Each row is a point on a landscape with many valleys, with its height.
From any point a ball takes the steepest step (drop divided by distance) to one of its 3 nearest points. It stops when none of these is lower. Distance is the straight distance between rows; heights are no part of it.
J_907: -11 1 10 39 23 -25 3 -32 -12 -21 20 5 13 -21 -12 28 -3 52 -18 10 -15 12 -36 -4 -1  h=1.65
J_820: 7 6 14 54 -7 -23 13 -33 -18 -24 48 -2 17 -31 -3 33 -4 48 -13 4 -17 20 -43 13 3  h=2.32
J_764: -6 -2 -26 -20 4 31 -50 -35 -6 13 -52 -25 -19 30 15 27 -18 5 -63 35 24 -44 -11 -43 16  h=3.84
J_951: -22 -7 -19 -44 4 -14 -7 -22 -19 1 -21 -8 -20 26 -13 -10 -26 -21 0 -19 10 -3 8 -13 -22  h=2.83
J_361: 10 -32 -47 -57 28 11 -34 -32 -6 17 -56 -22 7 52 -29 5 -25 -32 -1 6 -2 -34 4 -5 -6  h=2.78
J_90: 20 1 -1 74 -38 -41 39 -8 -24 -32 86 -6 6 -24 -12 8 -9 37 1 -43 -19 40 -11 56 -19  h=1.54
J_821: 34 -9 -33 -41 47 27 -56 -36 11 35 -90 -34 -12 64 -30 11 -27 -30 -24 38 11 -55 6 -28 11  h=4.39
J_694: 11 29 32 41 -39 22 -14 19 25 16 20 32 33 -34 37 39 -19 42 -17 89 2 2 -70 -27 52  h=0.80
J_377: -50 -54 -12 -14 15 8 -21 -35 -48 -9 -49 25 9 25 -22 -16 8 3 -26 22 4 7 -1 -37 1  h=1.34
J_902: 10 34 -9 -26 -9 43 -35 -7 17 16 -35 -38 -14 20 46 37 -21 -6 -49 29 39 -50 -9 -29 10  h=2.66
J_188: -2 -59 -51 -60 21 25 -38 -26 -26 -3 -67 -13 21 51 -30 -3 -13 -37 -12 9 -5 -23 2 -12 -4  h=3.52
J_727: -4 44 28 22 0 -4 31 20 16 5 31 -21 -24 -10 -9 -5 -14 8 20 -36 16 2 43 28 -13  h=1.97
J_135: -5 -19 -14 -18 19 -50 20 21 -13 -5 14 15 -20 5 -11 -42 12 -17 39 -47 -19 47 14 14 -30  h=3.39
J_524: 18 -11 -33 -53 -7 -8 11 15 9 15 10 -19 -30 42 -10 -30 -10 -65 47 -75 -14 -3 30 29 -51  h=6.01
J_615: -3 10 8 45 21 -34 10 -21 -11 -24 35 -2 7 -15 -13 13 -14 42 5 -7 -20 22 -21 22 -12  h=1.79
J_421: 13 31 -13 -30 2 24 -20 -26 15 19 -24 -37 -25 33 15 24 -32 -15 -21 -3 26 -47 6 -5 -19  h=3.31
J_745: -1 -1 -5 27 20 -55 28 25 8 -7 48 8 -20 -5 -27 -28 3 5 40 -49 -25 43 14 44 -30  h=3.48
J_955: 19 51 50 14 -25 33 5 30 35 28 11 10 -14 -27 32 11 -3 14 -3 34 28 -19 8 -7 31  h=1.66
J_676: -26 21 3 -3 12 15 -22 -21 1 1 -38 -12 -11 4 27 17 -5 17 -55 30 27 -24 -19 -39 15  h=2.45
J_756: 26 51 29 -20 -55 56 -23 34 36 43 -6 -6 -15 4 51 17 -24 -6 -20 39 43 -50 0 -22 33  h=2.24
J_504: 21 -66 -58 -44 68 39 -44 -11 -27 18 -106 -23 49 77 -34 -13 9 -50 -9 18 1 -24 20 -21 -1  h=3.80
J_802: -14 -31 -25 -42 19 -49 26 22 -19 -14 4 16 -8 6 -7 -47 36 -38 32 -55 -25 40 14 5 -26  h=0.45
J_521: -35 -75 -50 -41 33 5 -3 6 -66 -29 -43 7 35 27 1 -27 46 -39 -15 -41 -21 19 16 -17 -26  h=1.85
J_206: 1 33 22 42 9 -25 31 24 19 -1 52 -21 -18 -20 -17 -15 -3 11 36 -42 1 14 38 48 -26  h=3.01
J_258: -16 -51 -25 -24 28 -38 14 16 -34 -30 -5 28 17 4 -13 -45 48 -19 20 -41 -26 47 11 -1 -22  h=2.51
J_121: 39 22 30 59 -51 4 22 -21 -7 -24 68 13 26 -45 21 33 5 48 -14 6 -14 12 -33 22 19  h=3.55
J_540: 43 21 29 82 -91 -7 53 -15 -12 -33 91 13 5 -53 2 3 7 44 -1 -21 6 28 -8 45 18  h=0.73
J_923: 14 -30 -42 -59 1 -28 11 20 -9 0 6 -5 -22 25 2 -39 22 -63 41 -73 -23 20 28 25 -46  h=5.47
J_27: 22 3 -35 -32 29 28 -51 -34 14 23 -64 -39 -12 50 -4 29 -33 -17 -37 23 20 -54 -9 -23 3  h=4.46
J_831: 4 7 2 52 12 -42 23 2 -2 -22 62 0 -5 -15 -21 -1 -15 33 24 -31 -17 31 -2 50 -25  h=3.20
J_388: 8 8 20 48 -23 21 -10 -12 -2 -11 22 19 41 -38 29 53 4 51 -46 71 -10 4 -77 -28 40  h=0.79
J_663: -12 -49 -48 -65 14 -7 3 2 -37 -18 -32 -4 13 26 -3 -25 13 -48 13 -36 -9 12 9 -9 -20  h=2.43
J_167: -39 -45 -21 -38 6 -7 -14 -19 -42 -14 -40 14 8 26 -21 -22 0 -11 -5 0 -3 9 9 -24 -8  h=2.72
J_964: 3 -3 -10 35 17 -51 19 11 -1 -16 49 6 -7 -11 -25 -19 -11 20 33 -35 -30 45 -2 36 -23  h=3.07
J_926: 4 -39 -30 -32 33 -62 38 20 -21 -24 14 7 -5 -9 12 -62 78 -49 31 -89 -34 51 27 25 -44  h=0.96
J_308: -41 -21 3 35 34 -11 -15 -39 -13 -20 -13 21 10 -11 -23 22 3 43 -32 42 -14 14 -39 -36 10  h=0.78
J_228: 43 45 52 52 -43 26 18 25 52 3 45 15 -3 -50 1 17 -4 15 19 19 -5 -13 9 31 36  h=0.75
J_918: 23 52 53 30 -18 22 29 23 45 7 29 -16 -15 -40 4 -2 6 -1 18 -10 23 -16 46 29 18  h=2.42
J_368: 22 45 40 31 -30 27 -10 30 36 23 17 31 10 -30 38 30 -13 33 -6 71 14 -13 -36 -15 46  h=0.69
J_162: 2 -50 -57 -69 24 -6 1 4 -24 -15 -25 -14 15 30 -1 -26 23 -61 18 -54 -25 8 15 0 -37  h=2.49
J_181: 43 -24 -53 -60 19 -6 19 21 23 20 1 -25 -11 43 3 -35 18 -89 57 -84 -31 -1 27 47 -58  h=7.18
J_788: -28 19 3 -14 6 -3 -14 -25 -8 5 -27 -16 -23 9 5 7 -18 8 -34 4 24 -24 -1 -20 -3  h=3.22
J_153: 41 -35 -66 -69 36 -5 11 15 14 11 -24 -26 6 50 2 -34 29 -79 50 -66 -24 -1 20 26 -47  h=7.38
J_796: -8 4 15 47 -18 28 -21 6 10 4 -6 15 47 -29 36 50 1 50 -45 104 4 -1 -78 -48 47  h=0.55
J_164: 27 32 42 53 -10 -1 22 1 20 -13 56 -4 9 -42 8 21 2 31 5 0 -4 1 -1 43 7  h=1.56
J_124: 14 41 47 23 -8 17 -7 12 31 19 8 13 14 -30 42 22 2 31 -12 51 18 -12 -19 -15 35  h=0.99
J_516: 35 31 37 65 -42 5 36 13 32 -23 74 -14 1 -55 -11 13 1 20 30 -25 -12 1 25 67 12  h=1.50
J_655: 17 18 -22 -42 10 20 -15 -18 14 21 -14 -41 -26 44 -16 14 -41 -32 7 -28 13 -41 17 10 -31  h=3.67
J_76: 3 -46 -40 -49 24 26 -50 -39 -13 7 -65 -12 8 48 -30 8 -25 -32 -27 17 1 -34 -1 -16 4  h=3.21
J_280: 26 26 40 44 -13 11 11 -2 14 -8 38 11 25 -42 29 37 0 43 -13 35 -13 0 -38 6 28  h=0.84
J_795: 25 -24 -48 -66 13 2 -5 -3 3 16 -23 -24 -2 54 -9 -23 -14 -59 46 -44 -14 -11 13 21 -36  h=3.04
J_889: -35 -70 -28 -38 10 23 -31 -30 -52 -9 -63 16 11 37 -20 -8 -3 -12 -32 27 -3 -8 6 -28 -1  h=1.75
J_242: 1 36 12 -20 -2 17 -8 -15 10 12 -12 -32 -20 11 25 22 -24 -4 -34 -2 33 -36 10 -10 0  h=3.02
J_157: -3 45 35 3 1 15 16 5 10 11 9 -16 -22 -10 24 9 -6 4 -6 -5 36 -19 26 7 -1  h=2.88
J_808: 52 30 35 69 -94 19 31 7 25 -15 81 20 -7 -58 6 25 -5 30 13 1 -21 8 -7 43 42  h=1.08
J_729: 32 -35 -50 -63 61 15 -36 -11 1 27 -91 -38 31 73 -34 -24 -5 -55 20 9 -3 -25 22 -14 -4  h=2.99
J_773: 16 36 32 50 -1 -11 31 11 16 -13 49 -15 0 -35 -5 9 -7 26 25 -15 0 3 24 45 -4  h=2.00
J_554: -28 2 5 6 32 -34 7 -17 -12 -8 -2 2 -11 -5 -23 -4 -7 28 4 3 -3 14 -6 -6 -8  h=2.84
J_195: 33 21 21 70 -52 -19 40 -2 2 -35 88 -6 14 -45 -6 17 2 33 12 -30 -11 19 1 67 -3  h=1.37
J_357: -33 -45 -25 -27 18 -27 3 1 -39 -18 -22 22 12 10 -16 -39 15 -14 13 -13 -12 29 8 -14 -14  h=1.87
J_363: 35 23 28 58 -83 12 8 -14 -16 -2 56 32 24 -43 33 34 -5 54 -30 63 -7 19 -79 -21 55  h=4.40
J_966: 5 39 10 -21 -13 31 -28 -1 12 21 -22 -23 -13 6 52 27 -14 0 -41 24 40 -42 -4 -26 14  h=2.28
J_344: 16 -39 -33 -57 19 -49 30 21 -11 -16 9 -4 -18 1 17 -54 68 -70 30 -97 -32 31 34 32 -56  h=3.06
J_559: -13 9 6 12 24 -43 14 11 -5 -5 27 4 -22 -5 -22 -21 -13 7 34 -35 -10 29 15 21 -27  h=2.48
J_401: -11 35 25 -2 -16 30 -25 21 13 23 -29 1 11 -10 57 27 -8 24 -42 70 45 -25 -28 -52 40  h=1.83
J_696: 10 -43 -25 12 24 -71 27 13 -16 -33 49 29 13 -8 -18 -40 34 -6 48 -49 -54 62 -11 29 -31  h=2.59
J_644: 21 18 27 58 -22 -6 17 -26 -10 -21 54 5 27 -39 15 42 -1 48 -23 12 -16 16 -44 13 14  h=2.87
J_331: 7 20 -16 -24 1 36 -43 -11 7 25 -48 -36 -9 20 43 38 -18 -4 -61 48 40 -46 -19 -43 17  h=3.03
J_490: -50 -23 1 12 22 14 -35 -36 -24 -2 -52 15 -8 15 -1 15 3 35 -62 48 18 -12 -18 -49 21  h=0.94
J_965: -40 -2 10 42 27 19 -27 -24 2 -4 -34 16 19 -7 22 31 16 46 -58 72 16 -4 -50 -53 38  h=0.87
J_376: -28 2 9 26 34 -26 0 -28 -9 -18 1 11 2 -12 -21 9 -6 42 -8 15 -7 12 -18 -12 0  h=2.07
J_77: -23 -37 -31 -55 6 1 -20 -26 -34 -12 -40 -5 1 34 -25 -14 -11 -27 -1 -10 -1 -6 3 -18 -7  h=2.64
J_354: -11 34 22 2 2 19 -18 -10 11 13 -24 -5 -3 -4 39 20 -3 18 -48 42 37 -24 -17 -40 15  h=1.92
J_715: 20 61 53 26 -42 38 -6 46 55 38 17 29 -11 -32 24 10 -12 12 8 45 26 -21 -1 -13 46  h=1.45
J_915: 28 -42 -47 -51 54 26 -50 -29 -5 28 -98 -28 19 72 -49 0 -13 -37 -9 33 6 -35 19 -20 5  h=3.59
J_276: 18 -20 -41 -45 31 19 -52 -35 8 19 -66 -34 -1 63 -32 13 -28 -30 -13 17 5 -44 0 -18 -3  h=3.28
J_583: 27 42 36 56 -24 7 41 25 41 -5 53 -25 -10 -51 -21 -2 7 8 39 -23 4 -1 44 61 2  h=1.88
J_147: 9 32 9 -22 -37 48 -43 26 18 38 -35 -22 4 9 64 35 -24 -3 -46 68 51 -44 -28 -46 40  h=2.08
J_425: -39 -80 -40 -38 18 20 -17 -13 -62 -19 -60 16 37 40 -6 -26 21 -22 -20 -6 -10 14 15 -19 -16  h=1.82
J_107: 34 49 46 46 -48 30 11 39 58 12 44 27 -6 -44 11 18 -6 15 13 35 3 -14 -3 13 47  h=0.98
J_942: 19 40 10 -24 -34 57 -33 20 28 35 -18 -22 -7 6 58 30 -20 -8 -31 37 46 -52 -10 -29 25  h=1.93
J_804: -4 0 -21 -42 -7 -15 8 7 -3 13 10 -17 -34 34 -13 -21 -27 -36 34 -59 -6 -4 29 21 -45  h=4.26
J_441: -44 -27 3 14 30 -15 -9 -36 -26 -10 -26 20 6 3 -29 7 -1 33 -20 32 -8 12 -21 -29 1  h=1.38
J_55: -28 -7 -12 -20 11 -38 8 -8 -25 -1 -7 9 -20 14 -20 -23 -9 0 16 -26 -4 24 10 -2 -18  h=3.00
J_156: -4 -52 -34 -18 42 -61 30 21 -25 -36 12 18 12 -17 1 -53 87 -29 22 -66 -38 55 11 13 -34  h=2.01
J_940: 6 54 36 4 -26 23 26 19 28 19 23 -39 -27 -18 7 2 -7 -12 11 -25 31 -25 55 25 -8  h=2.74
J_916: -3 3 19 49 2 6 -6 -31 -4 -18 17 11 32 -34 11 47 5 54 -40 46 -9 5 -62 -26 24  h=0.72
J_375: -56 -77 7 1 25 11 -29 -38 -59 -5 -58 43 16 30 -26 -7 9 20 -39 49 3 11 -6 -41 8  h=1.02
J_165: -52 -101 -16 -25 33 23 -18 -12 -83 -18 -58 37 45 37 -8 -16 33 -2 -35 15 2 23 9 -27 -9  h=1.71
J_599: 3 -28 -28 -50 0 -42 26 25 -8 0 15 6 -18 14 2 -50 29 -53 40 -74 -27 33 25 25 -49  h=5.92
J_662: 11 59 46 31 -29 18 36 29 46 8 33 -26 -24 -40 -6 -5 8 -6 30 -17 20 -11 51 39 11  h=2.34
J_440: 8 24 32 42 23 -22 21 -9 7 -12 39 -7 8 -28 2 18 -8 38 6 -2 -3 8 -8 20 -7  h=2.36
J_149: 22 77 43 39 -67 35 5 51 86 29 30 11 -43 -48 -8 -3 -11 -10 36 23 14 -24 28 8 51  h=2.18
J_319: -47 -23 8 45 28 0 -17 -42 -12 -14 -23 21 15 -1 -17 32 12 46 -47 56 -1 10 -45 -34 21  h=0.43
J_268: 11 75 44 28 -62 48 -5 58 67 37 19 20 -37 -29 8 2 -20 -5 18 42 29 -27 18 -13 48  h=2.94
J_890: 4 48 46 20 5 5 26 11 25 6 23 -14 -12 -28 8 5 3 14 7 -9 22 -13 33 22 1  h=2.70
J_886: 37 78 36 57 -69 23 23 42 97 8 48 -9 -31 -68 -29 -6 1 -1 45 4 -5 -15 30 35 54  h=1.18
J_321: -8 0 6 22 25 -48 14 -10 -5 -16 27 10 -5 -4 -26 -8 -12 29 19 -15 -14 34 -1 17 -18  h=1.04
J_939: 29 62 41 46 -54 18 29 31 72 6 46 -14 -22 -68 -22 -4 11 0 48 -11 -3 -11 46 48 35  h=1.40
J_452: 12 63 54 9 -53 42 26 33 55 22 22 -20 -32 -32 4 -3 6 -18 20 -7 22 -35 51 21 26  h=2.82
J_57: 30 2 -36 -53 17 4 -9 -3 21 21 -19 -33 -14 61 -25 -8 -38 -53 39 -37 0 -28 21 15 -39  h=3.47
J_328: 9 58 34 23 -43 20 36 35 48 16 33 -42 -27 -39 -9 -15 6 -15 36 -35 22 -13 66 46 -2  h=2.80
J_830: 22 28 -14 -33 13 29 -40 -24 18 20 -38 -42 -22 36 15 32 -29 -18 -34 16 24 -56 -1 -15 -7  h=3.40
J_100: -33 -86 -51 -50 29 22 -13 -5 -70 -28 -54 5 42 43 0 -19 34 -35 -14 -25 -11 4 14 -15 -21  h=1.81
J_259: 31 -28 -57 -64 40 10 -23 -9 3 21 -58 -31 18 65 -32 -11 -14 -54 26 -12 -5 -26 8 4 -13  h=2.69
J_582: 26 36 47 45 -5 7 18 9 27 -5 34 8 9 -38 19 26 -2 31 6 16 2 -10 -6 19 12  h=1.95
J_71: 10 -10 -10 44 7 -48 18 -9 -9 -27 59 2 3 -10 -25 -4 -10 32 20 -28 -36 41 -19 33 -23  h=3.15
J_492: -8 14 -13 -9 -16 -13 25 25 15 16 31 -31 -53 26 -15 -26 -9 -44 38 -77 0 8 56 45 -42  h=7.77
J_550: -1 -44 -51 -68 12 7 -15 -9 -21 -6 -39 -12 18 40 -19 -17 -3 -47 14 -18 -9 -12 3 -5 -22  h=2.50
J_332: -13 27 23 10 19 -14 7 -11 1 4 1 -6 -11 -7 11 16 -8 26 -16 10 18 -5 -1 -14 2  h=1.55
J_661: 0 -72 -63 -57 37 27 -28 -9 -37 -8 -66 -15 41 53 -25 -10 11 -51 -3 -5 -11 -15 8 -8 -14  h=3.60
J_604: -21 -7 7 42 23 -20 -5 -44 -13 -22 8 7 17 -18 -13 34 -3 53 -27 28 -19 14 -45 -15 11  h=1.22
J_110: 9 42 33 -10 -29 36 -17 22 23 29 -12 2 -7 -7 55 15 -12 6 -32 47 45 -30 -11 -34 32  h=1.60
J_581: -38 -51 -18 -7 27 -32 2 -15 -40 -21 -17 29 19 0 -36 -22 20 10 11 3 -25 37 -8 -14 -8  h=1.58
J_356: 51 43 33 71 -83 16 24 23 65 -11 73 -3 -14 -68 -21 9 -3 16 37 -5 -20 -7 13 57 44  h=1.39
J_383: -9 -43 -22 3 28 -61 17 9 -21 -22 23 29 14 -7 -24 -34 31 0 40 -33 -40 57 -9 9 -20  h=2.61
J_429: -28 17 15 29 14 16 -22 -15 9 0 -30 7 17 -14 24 28 12 40 -48 63 18 -13 -41 -46 29  h=1.00
J_722: -40 -28 -20 -18 9 24 -45 -44 -27 1 -60 1 -17 30 -4 9 -14 9 -61 39 17 -25 -9 -48 11  h=2.60
J_245: 29 -8 -39 -44 33 16 -35 -34 17 27 -56 -39 -11 59 -24 12 -40 -28 -3 7 6 -46 3 -11 -11  h=3.75
J_39: -28 16 19 33 24 -5 -11 -23 4 -9 -16 -2 12 -14 14 28 3 41 -31 39 6 -3 -32 -30 16  h=1.41
J_807: -2 26 32 26 -25 24 -22 29 24 24 -5 25 25 -28 43 31 -14 46 -25 98 22 -9 -55 -49 51  h=0.95
J_364: -20 -25 -2 29 22 -37 4 -29 -23 -24 19 12 11 -6 -32 1 -7 37 7 -7 -33 35 -30 -1 -4  h=2.09
J_374: 5 37 34 28 16 -5 6 -7 19 -5 18 -2 3 -32 20 21 3 38 -14 23 9 -10 -20 -2 14  h=1.59
J_566: 10 28 27 44 11 -21 26 4 12 -8 46 -4 -1 -24 -8 11 -12 26 13 -17 1 15 7 40 -7  h=2.33
J_393: -29 -14 -2 -15 20 -38 4 -10 -23 -7 -12 12 -10 4 -23 -18 -2 10 13 -13 -4 24 4 -9 -11  h=3.38
J_768: -15 14 22 30 7 20 -20 0 14 5 -17 13 28 -24 37 40 10 40 -42 80 13 -5 -58 -47 45  h=0.76
J_565: 9 24 31 41 -3 8 -5 -7 15 -2 6 12 32 -40 30 39 4 40 -23 55 3 -5 -53 -21 31  h=0.63
J_348: -10 37 18 -6 5 -11 20 -1 3 10 13 -21 -29 7 -6 -7 -21 -4 9 -38 17 -4 35 16 -22  h=0.81
J_494: -23 -29 -32 -46 5 -22 1 -5 -28 -9 -21 2 -5 19 -9 -29 1 -23 16 -25 -13 10 11 -9 -18  h=2.21
J_318: -1 -26 -41 -58 1 -18 4 1 -17 0 -13 -10 -13 32 -9 -23 -5 -46 27 -41 -12 6 13 9 -32  h=2.63
J_22: -52 -80 -21 -23 27 4 -9 -9 -69 -21 -53 33 32 27 -15 -31 29 -5 -13 5 -7 27 4 -25 -9  h=1.76
J_736: -10 31 24 27 14 -20 28 10 9 0 34 -12 -20 -17 -11 -2 -8 16 23 -30 6 11 24 30 -19  h=2.67
J_517: 47 38 42 59 -51 15 23 16 37 -11 68 10 7 -54 0 23 1 27 16 3 -9 -6 3 42 27  h=0.77
J_485: -26 -31 -5 15 31 -45 5 -10 -24 -19 9 20 6 -5 -34 -14 -3 20 23 -1 -28 41 -21 2 -9  h=1.78
J_799: -52 -47 10 26 34 -4 -18 -42 -27 -12 -37 35 5 8 -30 13 6 35 -40 53 -8 10 -22 -39 12  h=0.82
J_414: -10 46 30 3 1 11 -2 -1 11 11 -5 -12 -12 -12 29 16 -1 17 -25 21 27 -21 0 -17 11  h=1.46
J_767: -19 -65 -48 -55 15 9 -10 -5 -47 -17 -41 6 25 34 -12 -22 16 -42 6 -23 -9 6 11 -21 -16  h=2.47
J_87: 18 -61 -67 -54 66 29 -29 -5 -19 12 -83 -23 52 67 -32 -20 7 -61 8 -4 -9 -17 17 -9 -12  h=3.66
J_687: 4 -13 -21 -35 -11 -24 27 29 9 14 34 -14 -45 27 -6 -47 9 -64 46 -86 -17 23 41 37 -50  h=8.79
J_28: -28 -65 -37 -27 41 -28 19 11 -46 -35 -17 25 28 -1 1 -40 68 -24 2 -51 -31 43 10 -11 -19  h=2.58
J_351: -37 12 9 11 23 -8 -16 -34 -13 -2 -35 12 -9 -6 0 14 0 28 -39 27 21 -7 -17 -35 13  h=2.37
J_185: 9 50 50 18 -42 38 -13 43 42 38 4 30 -5 -24 36 19 -23 21 -4 67 29 -18 -26 -31 45  h=1.01
J_660: 17 52 28 -8 -61 49 -28 54 36 55 -20 13 -14 0 47 16 -40 6 -16 77 52 -37 -13 -42 40  h=2.55
J_518: 4 -14 -37 -54 5 5 -26 -28 -9 5 -34 -16 -15 43 -16 -3 -30 -30 1 -14 2 -28 8 -5 -21  h=3.08
J_652: 0 -27 -17 -29 16 -56 26 26 -10 -10 22 18 -14 3 1 -55 37 -35 46 -65 -30 48 22 23 -42  h=3.63
J_567: -29 -56 -26 -32 9 31 -46 -42 -39 3 -71 7 0 47 -27 9 -11 -11 -47 29 6 -27 0 -30 8  h=2.31
J_614: 16 36 17 -15 -68 54 -44 49 28 57 -27 6 -9 8 54 17 -48 4 -23 88 56 -38 -23 -43 46  h=2.38
J_468: -25 10 3 -13 10 -22 11 -8 -11 4 2 -7 -28 10 -15 -17 -21 -2 13 -26 10 9 20 2 -23  h=2.14
J_340: 3 48 36 9 -48 41 -35 54 32 51 -16 25 -2 -7 46 14 -41 27 -16 101 50 -26 -34 -47 54  h=2.68
J_981: -10 1 -14 -37 -2 -16 6 -5 -9 9 2 -13 -36 25 -7 -12 -25 -14 17 -39 5 -2 25 6 -27  h=3.05
J_917: -41 -82 -31 -18 42 -17 6 6 -60 -30 -25 29 42 8 -13 -34 58 -12 -7 -25 -23 41 9 -20 -19  h=2.71
J_200: 17 22 22 57 -9 -12 24 -7 -4 -24 63 -5 8 -29 -3 23 -7 41 8 -16 -14 14 -7 47 -4  h=1.99
J_670: 3 -2 -35 -46 10 13 -40 -37 -2 9 -40 -29 -19 43 -10 22 -33 -21 -18 4 8 -39 -2 -22 -11  h=3.44
J_370: -17 22 6 2 -3 -20 35 30 12 11 44 -25 -45 11 -15 -25 -11 -19 38 -61 4 10 53 37 -37  h=7.23
J_35: -15 -2 -8 -20 17 -36 14 -1 -15 1 10 4 -23 12 -17 -30 -10 -9 26 -34 -6 26 16 7 -25  h=3.27
J_919: 17 51 31 -23 -33 51 0 13 31 32 1 -27 -23 -3 36 22 -16 -19 -15 2 36 -46 28 1 8  h=3.09
J_505: 12 66 42 20 -66 53 -16 53 53 48 11 23 -25 -13 26 8 -30 5 2 57 35 -31 1 -24 46  h=2.06
J_569: -20 -12 15 54 -2 23 -25 -17 1 -6 -8 13 36 -26 23 51 12 51 -61 84 -2 6 -83 -45 39  h=0.74
J_263: -47 -86 -17 -30 16 23 -27 -30 -68 -6 -63 27 25 40 -17 -13 10 -2 -37 30 3 1 7 -32 -1  h=1.64
J_859: 16 -46 -58 -62 38 14 -27 -13 -14 11 -63 -23 28 59 -26 -11 -9 -46 20 -9 -6 -21 9 -5 -14  h=2.56
J_602: 34 20 33 55 -64 11 20 -13 -8 -14 62 26 28 -49 26 36 -5 45 -25 36 -13 11 -55 -1 37  h=4.14
J_709: 47 35 27 74 -96 16 39 9 34 -28 78 6 -5 -65 -12 8 4 26 20 -14 -15 -1 8 60 40  h=1.26
J_405: 22 30 40 36 -17 20 -6 10 27 8 19 21 28 -39 29 38 -2 36 -15 60 -2 -2 -48 -14 36  h=0.42
J_659: -7 36 2 -1 -14 2 22 21 22 16 31 -40 -46 12 -16 -12 -25 -33 26 -71 16 -3 59 38 -42  h=4.68
J_184: 11 50 44 8 -41 37 -8 35 37 42 -5 14 -4 -19 50 15 -16 14 -8 52 37 -28 -1 -24 40  h=1.32
J_974: 22 56 54 26 -31 34 21 33 53 15 29 6 -18 -41 15 5 2 4 17 12 17 -22 25 15 30  h=2.17
J_42: -9 32 8 -10 -12 5 15 6 7 15 15 -36 -36 17 -3 -2 -27 -20 14 -48 22 -20 45 24 -30  h=1.98
J_373: -39 -103 -44 -33 42 36 -17 -8 -82 -21 -58 22 51 51 1 -9 32 -28 -40 -8 -11 13 10 -17 -23  h=1.77
J_541: 7 -44 -55 -73 23 -13 7 11 -20 -15 -18 -16 7 27 12 -29 39 -68 25 -73 -33 13 15 13 -45  h=2.65
J_186: -12 3 -4 -8 3 -41 25 22 -2 14 28 -1 -37 11 -10 -43 -7 -26 36 -53 -8 29 32 26 -33  h=6.28
J_512: 19 -50 -27 -3 36 -76 30 22 -6 -36 40 28 8 -17 -8 -52 71 -23 35 -63 -53 56 6 36 -35  h=2.62
J_758: -10 24 0 -27 5 -1 -5 -22 -4 6 -11 -18 -28 16 3 2 -28 -3 -11 -12 22 -20 14 -8 -13  h=3.30
J_816: 0 -52 -28 -8 31 -68 21 17 -18 -30 22 29 15 -12 -14 -51 57 -14 36 -47 -45 57 -3 19 -25  h=2.44
J_10: -7 -21 -12 16 24 -62 16 5 -16 -16 30 24 -3 -3 -32 -28 5 14 39 -30 -32 45 -7 25 -19  h=2.81
J_932: -14 -21 -33 -47 5 8 -33 -40 -19 2 -52 -11 -10 38 -18 3 -26 -12 -31 12 7 -26 -2 -26 -7  h=3.95
J_577: 13 9 -30 -29 -16 1 14 18 25 22 20 -36 -47 45 -17 -16 -20 -56 51 -77 -7 -6 44 42 -53  h=7.72
J_463: -12 30 25 24 21 -24 16 -9 2 -2 19 -3 -7 -13 -7 -2 -11 26 7 -8 4 4 3 11 -9  h=2.41
J_413: -36 -10 -11 -23 11 -20 -8 -29 -23 -1 -27 0 -13 12 -14 -10 -12 1 -11 2 5 3 3 -26 -7  h=2.96
J_718: 33 57 42 59 -63 31 17 36 72 7 49 13 -20 -56 -11 12 0 7 37 15 -2 -10 17 27 49  h=0.97
J_2: 6 38 12 -17 -15 20 2 -8 12 16 6 -38 -30 13 12 16 -28 -16 -6 -25 26 -40 25 10 -15  h=2.77
J_592: 36 28 34 62 -47 1 34 0 12 -25 79 -3 13 -50 2 18 3 40 9 -10 -13 8 -7 48 12  h=1.03
J_883: 10 -6 -9 53 1 -56 22 8 -6 -28 71 -2 2 -16 -25 -6 -17 22 28 -44 -33 43 -7 52 -36  h=3.18
J_496: 10 -35 -45 -66 10 -33 27 17 -17 -9 8 -8 -13 12 16 -40 51 -66 26 -80 -28 26 25 23 -51  h=4.20
J_220: -16 31 26 14 20 -6 -2 -17 9 4 -10 -3 4 -16 19 21 3 35 -29 33 16 -6 -10 -23 14  h=0.71
J_417: -14 23 27 27 14 8 -16 -5 5 4 -16 7 8 -20 36 27 5 36 -38 51 19 -9 -30 -32 31  h=1.27
J_380: 5 18 24 38 2 -3 0 -27 6 -20 21 11 25 -35 12 39 4 49 -26 39 -9 2 -54 -10 21  h=0.44
J_151: 2 28 38 30 -1 14 -12 10 20 10 -3 19 26 -32 43 29 1 39 -27 77 18 -4 -45 -33 41  h=0.85
J_272: -12 -14 -20 -44 1 -32 12 11 -17 3 2 8 -22 18 -7 -37 0 -33 28 -49 -12 27 21 10 -35  h=0.88
J_751: -13 -54 -36 -43 29 -41 20 16 -35 -27 -13 11 4 4 3 -48 60 -38 16 -60 -29 41 13 -2 -26  h=2.27
J_922: -14 -62 -30 -8 40 -48 23 14 -27 -35 6 33 26 -8 -12 -44 67 -7 27 -48 -42 55 3 5 -27  h=2.29
J_849: 23 19 25 41 -38 10 -2 -1 10 -1 34 22 32 -41 34 43 -1 44 -24 68 -5 -3 -66 -21 41  h=0.62
J_753: -12 -85 -49 -49 27 35 -39 -23 -52 -8 -72 1 37 48 -18 -6 -1 -33 -27 16 -2 -20 11 -12 -4  h=3.62
J_564: -19 -58 -47 -48 28 -15 7 4 -48 -24 -29 4 20 15 2 -34 54 -50 7 -54 -21 27 10 -13 -31  h=1.94
J_991: 27 53 47 49 -49 37 -4 39 55 25 38 38 -5 -40 13 22 -18 23 12 48 5 -13 -16 2 50  h=1.19
J_626: 31 14 21 66 -45 -16 38 -27 -23 -31 80 -1 16 -34 11 25 3 50 -18 -3 -9 29 -32 27 10  h=3.65
J_68: 3 -29 -22 -7 26 -62 24 22 -5 -16 28 27 -10 -3 -21 -48 33 -15 46 -52 -31 46 13 33 -28  h=4.47
J_483: 20 50 54 32 -15 21 18 21 39 11 30 9 -3 -39 21 18 3 17 9 18 17 -16 10 14 25  h=1.96
J_552: -36 -22 -21 -39 7 -12 -8 -22 -31 -4 -34 5 -6 21 -18 -23 -8 -14 4 -4 -2 7 3 -19 -12  h=2.52
J_444: -54 -64 -3 1 29 -10 -11 -22 -47 -17 -40 38 26 14 -36 -10 16 19 -12 27 -18 25 -12 -30 -2  h=1.25

For each start below, name the point where the ball stops.
J_90 | J_228
J_181 | J_926
J_788 | J_220
J_121 | J_319
J_919 | J_405
J_626 | J_319
J_614 | J_405
J_660 | J_405
J_383 | J_926
J_483 | J_405
